Each row is a point on a tangle of strands that fork, close into loops and nearly touch. The rows are in no order.
In the rows, zero is written as 128.
Two points are linked if the straight distance between their rows is under 176. Some points are linked to none.
Bomo: [125 116 142 143 140 163  88 115 116 113 117 105 130 124 155 114 160 155
  99  86  89 130 158 129 131 198 126 117  61  81  80 148 106 113 172  94
 134 130 106 137 134 129 150 129 124 131 174 131 122]
Lege: [ 67 135  98 109 140  86 151 100 156 109 141 128 144 107 160 134 155 146
 136 129  32 113 139 108 183 152 133 159  69 122  94 135 161  85 131  73
 154 137  93 127 169  76 163 153 123 154 108 123 122]
tiz: [ 98  62 139 135  87  88 161  99 130 156 180 137 108 119 152 130 127 123
 101 169  87 197 169 130 115 202 175 101  73 115 126 117 157 131 173  96
 162  86 114  91 136 127 103 117 101 201  96 100 103]
Dosab: [146  98 186 127 129 147 107 125  77 140 110 127 136 137  99  81 116 114
  93 157 153 180  86  96  84 131 124 151 166 158 107 137 122 210  85 160
 139 125 137 141  88 186  70 138 141 140 113 154 147]
zenim: [139  99 154 136 154 152  80 129  81 112 126 140 113 160 144  92 153 153
 119  93 196 128 174 171  80 137  77 111 121  70 133 140 114 110 154 137
 127 121 141 138 108 112 127 113 122 100 202 134 138]
roram: [191 102 142 113 141 163  82  99  51 116  94 153 120  93 130  64 140 132
 106 110  82 147  94 101  92 160 123 143 144 110  96 164 130 165 116 114
 173 107 153 160 143 185  87 128 167 115 126 180 143]
vuf: [100 136 119 124  80 132 135 112 138 154  73 140 147 106 122 106 105 142
 126 152  88 154  77  77 116 139 162 178 139 162  92 142 143 139 100 100
 164 157 149 142 127 145  83 119 149 146  93  80 113]
Bisin: [ 61 145 102  98 151  84 189 128 156 170 135  78 144 131 164 169 155 171
 123 100  37  84 123 137 152 120 102 115 117  99 145  75 164  67 164  67
 122  74 132 118 187  63 137 180  99 142 139  80  91]
zet: [ 88  54 136 104 113 137 115 131  94 168 124 135  95 109 169 136 103 126
 126 177 143 186 116 147 101 241 195 133  89 143  96 109 132 189 158 114
 145  84 136  99 123 145 132 155 123 161  82 134 137]
gan: [137 134 139 148 117 144 100 181 114 150 137 110 124 149 102 174 112 111
 126 161 183 146 116 119 129  74 112 139 175 104 125  97 137 131 126 216
  98 172 147 123 119 114 152  85 137  95 111  98  84]
sosi: [141 123 184 145 127 207  96 119 132 172 110  97 115 137 133 106 102 113
  49 144 146  98 120 104 121 163 127 100 135 128 143 133 137 110 158 130
 139 101 210 141  87  83  97 122 117 151 172 101  86]
zuzos: [165 157 126 179  54 200  74 132 127 140 145 109 113 124  99 101 115 123
 101 172  94 115 127 136  85 137 162 156 124 123  49 124 101 178  90 166
 137 169 149 104  72 156 160  97 186 137 103 162 196]
Serot: [ 89 130 186 145 141 120 114 117 160 143 135 108 114 127 169 163 119 113
 123 132 140 114 167 121 178 147 131 116 106 155 146 134 135 151 141 139
 111 125 100 144 115  87 153 128  99 141 138  89 104]
tagut: [144 150 135 178 107 200  68 168 126 129 138 130  97 151 138 142 110 135
 131 133 153  67 127 130 132 134 128 128 169 121  76 139 112 138 109 179
 148 108 144  70 115  80 176 113  98 115 133  83 102]
lefed: [179 118 125 113 209 130 151 118 108  90  99 145 168 150 152  56 157 122
 149 104 172 133  80 109 137 125 112 145 141 147 151 189  93 140 114 132
 112 112 135 139 159 146 122 161 132  89 173 151 129]
Ter: [155 117 107 181 119 167 104 104 128  85 150 165 124 160 108  96 115 133
 109 100 118 109 195 156  89 120  83 110 153  56 187 141 120 106  98 177
 113 157  92 137  85 128 103 104 156 109 148 155 138]
Nolas: [171 128 120 150 103  95 123 114 118 100 165 150 107 137 110 118 130 115
 180 143 150 135 118 120 117 102 147 165 138 151 114 158 107 148  79 154
 119 174 101 102  90 165 109 120 175 123 114 179 179]
Pid: [145 154 127 149 104 180  82 134 134  97 137 130 110 116 113  47 169 139
 119 157 154  83 115 147  80 143 140 150 135 138 138 165  88 156  76 137
 127 100 102  81 109 175 110 150 185 126 121 182 182]
roge: [132 163 143 117  99  96  95 177  98 148 135  85 116  99 125 199 139  79
 162 159 162 140  88 114 178 103 132 166 115 156 145 125 131 132 120 165
  89 157 135 142 131 143 146 123 147  81  96 168 111]
tapit: [110 114 151 126  87 194 118 133 140 146 139 104 102 153 112 139 118  89
  84 182 114 151 131 104 127 135 177 114 113 143  69 127 128 153 138 168
 156 160 169 101 100 102 156 104 122 132  82  99 142]
mabul: [151 145 155 159 131 180  88 129 109 121 106 103 144  94 143 110 161 135
  99 110 130 125 146 121 151 168 115 123 106 106 118 186 100 144 148 110
 120 143  88 164 121 169 112 124 143 122 158 120 117]
fus: [ 97 134  97  93 199   4 162 111 157  96 124 143 178 108 156 166 117 135
 109  78 138 139 129 150 163 116  35 151 104 147 178 122 178 123 106  88
 113 136  91 180 165 113 132 182  92 118 102 141 154]
Vuvub: [109  73 168 157 126 137 140 172 140 136 163 102  91 173  83  82 134 112
 105 174 141 164 162 117 104 114 164 123 151 113 115  99 183 120 159 179
 168 122 171 113 137 118  84 123 131 157 132 114 132]
kap: [111  98 158 119 137 165 102 107 102 138  86 117 117 114 128 118 122 137
 100 115 117 143  91 116 131 206 170 123  95 148  86 148  91 165 150  99
 157  53 160 131 123 133 153 161  79 156 141 115 123]
mimu: [ 75  95  75  86 161  65 175 120 119 145 135 112 154 100 167 159 158 137
 146 126  39 133 148 138 197 120 101 158  70  92  87 102 191  95 161  81
 139 127 136 154 180 133 121 152 149 129 123 121 136]
pupu: [155 139  77 129 135 141 135 112 132 100 107 111 139 135 109 129 168 129
 169  97 137 111  85 100 137 118 128 127 122  96 169 156 110  97 122 101
 109 139 132 112 148 161 133 131 148  53 140 127 132]
daf: [ 88  81 118 101 151 102 175 136 100 157 124 107 158 112 139 138 137 128
 118 152  55 182 131 135 179 147 134 154  65  66  61 105 177 110 203 128
 142 133 150 152 165 146 103 103 156 143 117  94 106]
Bom: [160 123 155 108 140 203  83  89  72 122  72 153 131  99 148  75 142 141
  97 108 102 144  77 122 108 181 147 133 128 141  81 161  86 164 123  86
 166  88 153 147 140 149 133 140 120 148 137 145 131]
Kazud: [115 153 154 179 101 159  82 177 127 147 148 116 108 134 144 181  80 103
 137 170 187 103 142 139 156 107 118 139 177 142 110 115 119 159 109 199
 111 153 139  93 103  93 184 115 103  86 110  99 102]
tula: [158 116 102 179 148 152 122 131 166  90 156 152 166 187  96 109  89 119
 102  76 152  85 160 152  98 109  63  97 183  85 202 139  83 109  77 171
 119 147 127 111 111  85  92 117 144 107 166 150 124]
rom: [135  91 162 148 127 190  93 137 105 127 113  89 116 145 107  75 135 116
  44 148  83 164 123 102 111 171 164 121 117  92 105 138 154 143 162 131
 163 122 181 124 135 143  94 127 153 129 141 151 112]
rofi: [139 122 140 158 157  78 126 169 152  68 125 135 150 166 113 121 102 132
 117 114 203 145 113 156 147  96  89 157 149 158 145 130 143 125  87 162
 104 181 119  96 120  90 123 128 128 109 130 140 153]
derup: [ 75 150 147 121 173  72 181  82 173 174 151  86 160 134 162 146 152 188
 109  88 119  71 123 110 152 182  97 101 118 111 160  83 110  85 164  94
  91  77 151 124 109  70 109 181  86 185 195  78  81]
kepuv: [ 67 133  88 152 122 123 122  93 169  91 143 141 126 136 132 112 134 164
 121 131  68  95 152 114 160 164 156 144  96 115  88 138 160 117 121 105
 142 155 104 120 110 105 158 146 152 152 117 124 158]
voses: [ 62 131 125 130 102 112  93 126 176 143 127 146  67 135 143 113  99 154
 114 131 137  87 190 149  80 162 144  99 131 129 143  73 143 118 120 114
 128 123  64 135  87 107 127 133  94 179 106 109 147]
dig: [102 129  92  96 142 106 129 124 119 125 113 114 151 146 144 167 126 145
 165 118 134 144 145 145 159  98 116 140 112  69 130  99 167 101 139 140
  89 165 130 139 122 128 131 115 161  68 149 115 123]
gog: [163 146 120 114  53 152 130 138 150 131 125 137 110 124  93 139 115 103
 124 125  54 130 129 110 156  65 165 136 150 133  95 117 116 116 100 165
 133 174 138 114 105 121 163  70 130 122  96 138 122]
bafu: [130 155 122 128  85 191 107 160 168 134 114 114 103 140 118 136 131 131
  99 120  83 128 136 115 133 116 170 101 130 141 103 122 122 103 138 148
 145 157 128 116 133 102 154  98 114 138 121 109 114]
vafo: [159 132 113 129 190 121 182 163 124  68 136 120 168 119 148  98 195 114
 127 114 187 146  85 123 160 107 104 130 137 162 161 159 128 114 125 120
  96 143 109 102 166 151 112 148 138 103 163 159 140]
ket: [141 150 120 137 121 125 130 132 133 103 142 148 122 104 159 173 119 106
 157 128 167 123 143 145 163 106 101 122 121 182 165 163 110 181 111 148
  73 180  81 141 118 155 157  91 115 109 105 138 117]
Ran: [146 118 151  74 138 147 130 145 103 157 114  80 131 146 147 130 141  91
 111 110 176 117 105 111 129  75 113 116 161 157 110 113 115 125 150 127
  92 114 147 135 148 144 139 123  79  91 163 105 121]
duli: [141 143 138 157  76 204  98 125 114 141 135  95 134 136 102  86 141 103
  93 202 111 121  73  91 108 130 164 168 170 159  65 145  74 182  90 156
 147 142 140  68  84 158 116 123 150 135  96 147 150]
fanu: [161 150  96 168  64 196  67 139 131 113 169 139  74 133 106 134 116 129
 130 147 122  76 119 143 109 132 153 139 156 113  84 111  68 132  75 179
 122 155 137  74  69 109 206 111 146 125 106 162 186]
Gaf: [146 162 123 158  75 110 107 163 125 113 142  94 119  79 119 198 119 101
 151 151 135 112  95 140 207 102 127 168 127 110 148 146 127 143  92 181
  71 170 116 133  92 157 129 112 183 100 120 128 148]
talod: [ 94  48 160  86 121  94 149 145  98 160 147 149  95 102  94  97 140 126
 122 192 137 205 130 148  48 166 175 125  91 112 126  83 166 144 159 147
 187  63 147 150 156 162  76 118 155 194  85 124 142]
Soza: [147  74 137 105 157 143 123 117  82 121 140 145 120 111 125  93 155 173
 113 123 118 194 167 162  61 151 146 101  97  74 142 105 166 122 183 102
 131  97 151 135 154 158  86 132 161 165 158 150 136]
fir: [116 127 141 163  88 228 100 140  98 172 154  83 107 163 116 118 134  84
  72 216 150 151 118 104  98 138 162 157 162 138  56 133  88 179 130 184
 171 152 181  77  91 128 152 116 127 123  90 111 155]
bogas: [119 111 138 126 111 101 100 102 110 133 100 157 130 127  89 101  90 140
 125 139 129 166 106  95  84 126 129 158 150 130  94 135 151 137 106 126
 143 138 116 168  93 184  70 113 148 137 116 112 134]
Bik: [130 102 105 119 146 127 172  78 140 147 122 144 118 132 114  89 129 153
 123 114  54 155 176 135 115  92 125 116 130 111 100 125 173  82 168  80
 188 118 186 179 129 117  93 128 125 170 163 114 147]
vomet: [116 139  29 107 140 143 171 113 165 142 122  92 151 167 106 147 157 136
 163  88  75 112 120 146 139 116 149 116 120  72 134 137 132  60 136  57
 159 121 126 131 183  82 161 151 135  82 136 121 156]
fati: [ 93  83 126 132 124  84 183 105 136 142 196 130 132  89 142 171 169 158
 116 143  69 181 193 119 107 174 137  95 100  78 128  89 167  95 189  99
 126 120  79 119 138 151  95 117 109 192 124  90  87]
lilol: [210 120 135 119 164 141 126 108  79  95 124 168 157 126 121  82 143 124
 135 122 125 144  69  86 109 111 123 146 145 137 108 182  83 155  92 134
 124 116 120 131 125 197  99 135 156  92 153 166 144]
lok: [120  69 124 117 126 146 110 131 100 122 134 133 115 120 135 113 146 159
 118 123  83 185 155 154 106 175 164  96  55  84  84 105 142 100 181 108
 143 116 145 116 137 133 144 109 143 167 144 133 139]
buzi: [177 139  96 130 125  68 145 110 118  95 131 168 166  96 118 153 117 102
 190 120 138 154  92 116 157 109 116 151 127 157 148 190 124 159  73 133
 125 143 102 131 133 185  92 113 180 108 109 136 148]
fep: [172 180 168 180 123 188  95 124 169 112 119 156 109 164 118 120 100 157
 124  98 145  16 126 141 108 150 123  77 174 100 105 139  75 116 110 166
 169  66 130 102  97  64 185 132  94 126 158  87 107]
zodoz: [156 161  92 137  99 217  88 116 147 150 113 175 113 193  96 135 129 153
 118  74 129  83 167 145  41 135 113  79 139  70 140 116  70  98 150 156
 149 134 156 117  88 118 152 117 103  90 152 145 118]
siv: [104 104 175 168 132 159 117 131 149 139 133  99 108 151 113  91 115 127
  74 133  94 135 152 116 153 142 149 115 131 109 117 126 185 115 156 143
 169 132 177 138 128  76  94 133 139 172 151  93 111]
Zike: [120 132 100 105 175  59 176 119 123  83 109 155 204 106 132 163  98 155
 121  82 110 134 138 144 181  91  52 140 101 134 167 152 166 146  71 127
  95 154  86 169 117 147 114 124 129 132 127 121 160]
Det: [132 135 112 166 162 127 145 139 169  95 132 140 152 189 113 129 105 145
 147  98 182  96 133 139 140  96  89 109 162 114 191 156 128 102  96 155
 110 138 121  90 128  72 135 127 114 100 158 101 106]
fesan: [158 178 121 151 112 146 111 177 124 103 142 101 160 134 134 158 139 116
 153 142 121  78  70 139 188  61 106 161 137 125 154 145  87 118  68 190
  72 138 129  95 124 127 133 122 176  96 152 132 123]
noke: [148 148 129 166 131 167 107 144  95 142 113 115 142  84 123 127 139 126
 128 165 151 154  98 104 139 165 134 141 140 128 111 197 143 192 140 147
 123 166 105 160 108 201  92 120 180 140 131 132 133]
foz: [133 122 147 135 139  89 121 147 160 112 120 134 118 153 105 122  90 116
 134 122 199 149 105 135 102 109 135 126 161 188 141 115 155 145 112 111
 129 153  98 118 141 108 106 127 105 138 110 135 126]
levud: [143 130 154 137 136 161 117 125 141  77 113 137 156  80 104  67 155 138
  74 145 166 130 124 115  77 158 150 100 138 155 168 148 134 164 108  97
 148 111 109  97 114 182  81 124 124 165 118 138 138]
kima: [130 107 158 133 149 144 106 134 124  91 134 165  99 152 162 118 156 132
 153  89 194 120 173 156 113 138 111 108 112 136 145 143  91 120 141 148
 115 128  96 102  96 121 155 127  87 109 161 139 148]
nub: [ 91  56 140 103 104 113 165 121 132 179 143 124  84 141 182  95 137  86
 114 201 119 162 157 143  86 219 189  95  81 159 137 108 145 182 152 106
 157  82 125  84 141 132 109 123 128 184  75 116 157]
bov: [ 96  82 135 107 124 114 132 108 115 165  99 124 126 106 158 146 113 123
 117 123 109 143 104  92 145 186 152 112  82 147  98 128 137 116 159  84
 151  88 170 136 138 105 129 115  84 144 139  82 104]
Vusan: [143 164 115 109 149 101 179 118 172 115  77 132 177 154 125 118 129 138
 122  57 162  92 120 134 117  83  57  98 129 139 197 133 105 115 102  95
  96 125 125 166 159 129 129 129  86 136 149 104 124]
Bidom: [ 97 154 123  82 187  90 188  69 173 155 110  85 183 142 160 103 158 191
 110  89 108  88 131 127 132 131  76 124 120  94 168 105 108  72 154  64
 107  75 136 173 140  96 119 189 117 154 187  90 106]
kena: [ 74 131 149 126 141  80 175 130 165 177 121  88 140 140 157 169 125 140
  90 121 144 119 109 128 154 169 114 101  94 159 172  97 168 102 161 122
  96  87 171 144 109  97  92 148  72 199 158  71  89]
bafas: [ 70 151 121 137  89 173  58 126 142 146 125 135  89 129 137 120 131 179
  85 124 121  63 187 161  57 181 126 112 112  77 117  62 108 133 147 146
 127 106  78 134  81 127 150 136 105 178 121 109 134]
favoz: [138 113 170 132 104 116  91 147 103 136 141 119  99 151  96  94 101 113
 130 171 173 173  93 117  47 104 142 137 163 170  85  93 124 186  66 173
 119 112 116  93  76 175 106 146 128 135  84 173 164]
zezi: [128 159  68 132 155  88 217 117 173  92 152 141 186 144  86 149 109 110
 158 117  86 126 157 150 128  57  73 135 166 127 219 175  91  92  76 109
 143 110 106 141 157  90 139 139 110 121 130 151 158]
gos: [157 145 174 110 136 159 100  88 131 126  87 147 145 159  97 118  84 156
 121  79 153  71 116 117 104 114 112 116 145 116 134 148  54 110 123 123
 127  76 140 126  70 121 145 141  91  99 189 109 131]
sotat: [104 126 103 165 117 148  90  95 146  88 140 148 112 151 120  92 118 164
 118 116  73 111 194 140 109 135 139 129 125  83 136 132 156 101 109 147
 149 139 113 126  99 115 122 127 151 142 127 143 160]
mape: [155  94  86  94 163 119 137 100 118 120 105 141 151 138 129 107 156 137
 155  84 136 158 123 111  82 141 134 105 136 106 149 132 142 106 141  74
 137 106 131 148 164 167 100 142 137  75 155 130 133]
fadin: [113  75 129 136 169  91 150  89  87 123 132 172 127  82 139  68 124 158
 107 137 105 159 171 112 110 170 116 151 122 111 105 129 187 144 168 112
 192  72 173 198 130 171  53 154 132 209 138 131 162]
vido: [120 116 104 128 183  56 184 133 124 126 137 139 153  79 122 134 132 129
 152 131 116 188 166 125 142 108  93 141 134 109 116 126 204 131 171 104
 149 128 100 204 183 179  71 127 147 150 122 119 136]
pavi: [171 106 147  87 150 144 121 119  92 123 117 129 143 162 123 110 119 110
 120  77 181 110  96 119 106  61  94 120 175 146 105 127  67 112 108 126
 100 119 136 124  95 143 137 130  83  77 196 130 154]
piga: [168 122 106  97 129 140 158 133 128 128 146 168 108 130 139 115 169 119
 161 151 131 171 123 117 113  80 154 120 132 144  97 117 127  93 158 150
 135 179 162 108 159 153 123  98 156 123 117 156 124]
tibal: [145 156 138 136  99 193  64 152 130 146 114 151  80 153 121 119 134 165
 109  94 145  81 180 165  42 138 122 104 122 104 118  96  83 132 175 148
 150 101 124 137 101 133 145 118  89 144 154 138 120]
fevit: [114 163  84 147 106  89 196 121 176  96 149 154 162 141  83 154  82 139
 166 115  67  80 146 156 146  84 119 147 157 128 222 135 101 130  56 123
 106 129  68 129 133  68 129 128 136 139 102 113 110]
rava: [ 69 158 125  75 130  99 116 164  97 150 109  88 125 124 174 163 136 123
 136 102  76  50 135 170 174  86  78  86 117  84 194  67 134  88 108 104
  91  88 101 143 141  77 173 118 107  88 104  88 129]
Lakep: [152 176 161 153  95 184  81 100 149  98 110 161 131 147  91  85  82 168
 108 105 103  29 118 143  62 154 120 112 125  95 130 155  53 123 106 114
 159  67 130 104  84  88 166 124 109 123 148 120 115]
tel: [139 145 106  82 130 165 129 131  82 172  79 101 162 101 163 174 166 120
 159 109 126 159  63 127 154 151 142 130  99 149  94 132 110 155 140  91
 114 116 174 116 189 134 192 127 114  80 117 121 104]
Roz: [114 111 151 113 144  92 149 123 144 117 109 171 126 111 148  90 123  97
 155 149 179 163 106 125 122 129 148 127 165 210 143 127 140 161 106  95
 157 125 134 113 180 112  86 155 134 153  99 137 115]
mak: [157 159  95 163  57 164  90 134 109 120 169 131  87  92 111 169 118  87
 136 142 131 115  87 119 144 135 165 145 133 156  71 122  82 120  96 133
 140 173 130  94 102 115 226  99 104 120  84 186 149]
feto: [ 79 138 104 101 175  76 175 119 150 140 116  84 147 132 148 131 144 148
 125  97  79 116 139 138 159  80  88 133 119 120 176 110 170  86 140  76
 105  88 111 168 179 108 108 168 104 121 155 103 115]
sidi: [147 118 128 157 164 108 163 158 114  77 154 117 150  96 106  83 164 115
 131 127 161 172 113 110 172 123 130 141 158 148 138 165 172 152 134 134
 147 150 120 120 151 180  56 140 164 148 137 161 149]
mep: [ 89 164 108 134  95 100 147 126 161 119 110 148 130 127 120 147 107 148
 148 118  76  85 122 123 142  97 131 126 132 145 167 131 148 104  97 113
 114 140 104 134 139  87 150 123 115 130  90  88  93]
gen: [101 137 145 132 108 115 103 146 153 143 120 156  72 148 133 129  89 115
 140 131 204 103 160 154  80 140 134 103 143 184 142  88 117 155 133 117
 124 125  90 123 100 133 142 120  80 161 101 117 135]
tedak: [114 123 168 130 141 135 137 131 133 176  96  86 133 125 117 123 106 124
  88 113 184 113 121 127 149 143 105  95 135 147 158 119 139 107 149 135
 108 116 178 178  90 104  93 121 103 176 187  84  96]
zolo: [131  76 138  58 134 125 132 102 112 178  87 137 116 122 137 140 114 131
 122 121 125 201 108 106 116 147 153 108 122 132  91  94 142 120 164 111
 130  90 177 154 137 157  89 126 116 155 137 105 117]
Lodu: [145  80 133 128 182 105 187 135  92 123 130 104 161  96 129  84 167 108
 133 118 120 185 149 131 179 113 117 121 141 113 117 146 175 151 168 101
 165 119 133 156 189 177  63 127 140 128 158 126 137]
pul: [118 158  87 133 132 146 111 136 142 106  95 116 151 175 125 165 134 139
 167  90 140  96 118 137 158 119 112 119 145  81 145 145 127  97 105 140
 102 137 137 102 118  89 153 131 141  50 164 101 110]
mok: [115 114 161 138 135  90 146 174 117 125 178 136  88 152  88  90 124  99
 157 190 153 161 166 126 129  67 161 153 167 134  97  86 158  98 154 189
 152 162 129 104 143 132 103 115 162 141  95 169 134]
kaz: [137 118 149 116 101  74 131 159 123 141 183 118  94 124  88 143 134  82
 159 181 131 162 132 115 172  85 183 139 144 140 104 101 173  97 172 153
 152 177 150 117 161 112 110 125 170  99  83 187  94]
vob: [145 160 101 111  71 122 119 128 134 145 125 162  88 127 107 189  87  98
 154 135  68 123 126 139 179  93 144 135 156 116 151  89 117 126  96 173
  88 189  99 143 106 117 172 102 157  79  80 170 111]
sud: [170 172 115 136 133 137 151 132 119  96 135 141 162 121 116 193 116 110
 167 103 168  84 112 136 134 102  93 151 138 163 166 169  30 171  97 148
  72 132  92 111 115 157 168 126  98  98 137 152 112]
Dev: [136 149 118 161 104 142  97 154 143  98 142 142  92 144 110  73 154 127
 155 162 153 104  91 102 100 109 170 156 148 174 113 133 110 101  96 142
 139 131 113  66 124 142 117 142 156 117 115 171 148]
Murim: [133  67  81  71 169  93 174  84 118 170 112 135 136 128 173 114 125 134
 146 103 110 168 115 110 111 132 133 115 121  98 100 108 163 100 168  72
 135  90 164 161 177 157 107 136 151 103 152  97 143]
nor: [128 146 126 117  88 101 119 119 137 145 109 142 119 116 121 133 106 112
 163 156 100 121  84 100 157 117 156 155 115 178 115 146 150 133  80 104
 148 148 131 124 160 120 153 118 145  99  78 131 103]
Dumi: [131 140 134 110 178  54 175 122 156 128  86 120 169 127 142 135 114 143
 115  62 169 139  96 157 144 112  49 122  99 169 160 122 152 118 116  94
  84 115 151 187 160 111 118 145  86 148 137 123 148]
tavid: [151 108 145 107 132 119 143 146 137 140 107  92 117 149 108 112 138 112
 104 100 112 143 124  96 127  64 125 104 159 129 145 104 169  98 139 142
  96 126 142 171 153 128 122 117 108  96 162 116 117]
bavim: [151 193  88  94  94 139 141 121 121 141 117 147 126 127 125 203 113 101
 169 105  93  89 103 139 164  86 115 119 141 134 150 127  79 126  93 139
  94 142 124 111 123  98 206 104 114  56  98 156 103]
zafo: [140 100 138  85 123 129 108 141 114 156 141 121 108  91 174 176 120  93
 164 162 178 192 110 114 134 204 196 132 118 171 117 117 133 187 157 115
 139 119 131 114 145 165 131 142 152 118  92 162 117]
Loban: [102 106 156 133 107 147 113 140 122 198 125 145  74 148 115 144  67 147
 132 182 118 129 138 152  88 166 163 101 101 119  77  90 150 108 172 164
 147 139 140 157 117  61 182  92 104 170  93  95 116]
vuza: [162 174 100 100 112 155 118 132  87 151 124 110 124 114 131 197 153 108
 169 123 146 128  86 111 142  79 125 143 131 157  97 126  77 130 148 115
  98 146 154  93 145 135 203 123  93  66 113 142  97]
zat: [ 54 151 139  76 138  59 128 139 106 146 132 104 139 106 191 169 153 147
 141 119  48  65 154 170 162 116  91  99  91  99 185  78 167  76 133  66
 106  95 119 117 168  58 158 170 109 113 101 116 105]
fafop: [130 165 119 141  68 144  73 140 156 121 147 108  73 107 133 175 144  97
 142 152 163  99 118 118 153 168 198 138 103 157 106 111  99 137 139 116
 123 164 137  85 111 128 194 128 133 107  93 165 130]
zapi: [ 98 120 125  94 135  94 134 127 151 132 129 169  94 128  90 131 101 162
 130 164 139 169 177 138  50 118 154 123 131 109 140  55 163 118 141 146
 127 157  95 165 121 140 123 121 149 175  83 142 152]
fam: [120 146 132 139 128 164 120 143 147 119 123 119 122  96 147 175 154 110
 150 137 174 129 109 120 140 185 193 110 108 164 121 130  89 160 165  94
 132 126 132  79 130 159 166 128 121 124 113 140  99]
Bufa: [ 68 127 137 119 130  41 167 124 145 161 162 115 136  85 160 169 131 120
 134 150  93 147 189 146 168 117 120 137  97 165 166 104 190 133 138  71
 155 131 119 148 176  90 102 136 125 167 100 132  83]
vubud: [126  90 102 121 182  85 176 100  89 129 150 176 157  86 150  96 133 161
 128 146  96 153 154  97 132 152 102 139 116  79  84 137 207 137 189 140
 162 116 135 199 142 204  66 130 143 167 116 101 133]
gepo: [176 148 128 166 109 171  97 103 134  77 121 125 134 109 113  98 134 148
 128 123 117  97 103 126 130 157 139 148  99  99 129 216  86 129 101 133
 121 139  84 127 101 159 124 134 185 121 148 160 166]
burum: [141 152 184 159 149 160 111 117 113 131 128 137 104 138 161 137 113 128
 134 111 193 100 159 149 140 127 113 150 122 172 117 148  82 160 152 136
 102 121 129 122 107 112 173 137  65 124 159 109 120]
Kolat: [196 157 119 142 117 137 140 172  83 103 156  97 165 102 111 168 141 109
 135 139 158  94  77 128 161  67  87 172 164 145 127 166  54 151  97 172
  54 140 104 106 109 164 134 120 128  88 169 143 118]
zomu: [153 129  96 145 120  25 167 126 124  86 139 169 168 116 113 153  74 119
 165 117 126 144 142 146 150  87  82 165 128 158 161 150 161 155  61 128
 124 179  81 150 141 146  99 121 160 132  95 143 154]
firid: [145 160 126 119 107  94 118 173 152 113 176 123  96 135 127 169 138  78
 157 141 151 118 112 113 185  77 145 139 148 160 159 120 142  90 118 164
 107 180 123 109 139  98 125 135 165  81 112 201 112]
tozi: [117 173 119 150 174  94 199  92 182 103 124 125 207 149  97 116 142 148
 146 104 138 130 152 145 127  90  61 113 145 122 215 159 112  99 121  77
 132  95 111 142 173  86 142 154  88 142 154 110 137]
rodal: [110 120 173 141 145 111 119 160 135 128 152 110 110 110 170 152 135  85
 122 161 194 154 184 147 159 147 132 125 108 165 141 133 131 171 143 162
  93 177  84 142 115 114 152 110 125 135 101 135 123]

A tip is a point with one link. Name the tips that can be reached along the links from each point below, in the order of the rows.
bafas -> daf, dig, zodoz, fadin, Roz
Dev -> Soza, noke, favoz
sosi -> zenim, rom, rava
fam -> fati, tel
Kazud -> gan, tavid

A piece is two or more points that can be reached from each other along the links. Count, over all rows, the pieces, the separate loops (a circle has one, a figure eight two, a Y none), the forks (points with three links) and the tips (points with one).
pieces -> 5
loops -> 0
forks -> 5
tips -> 15
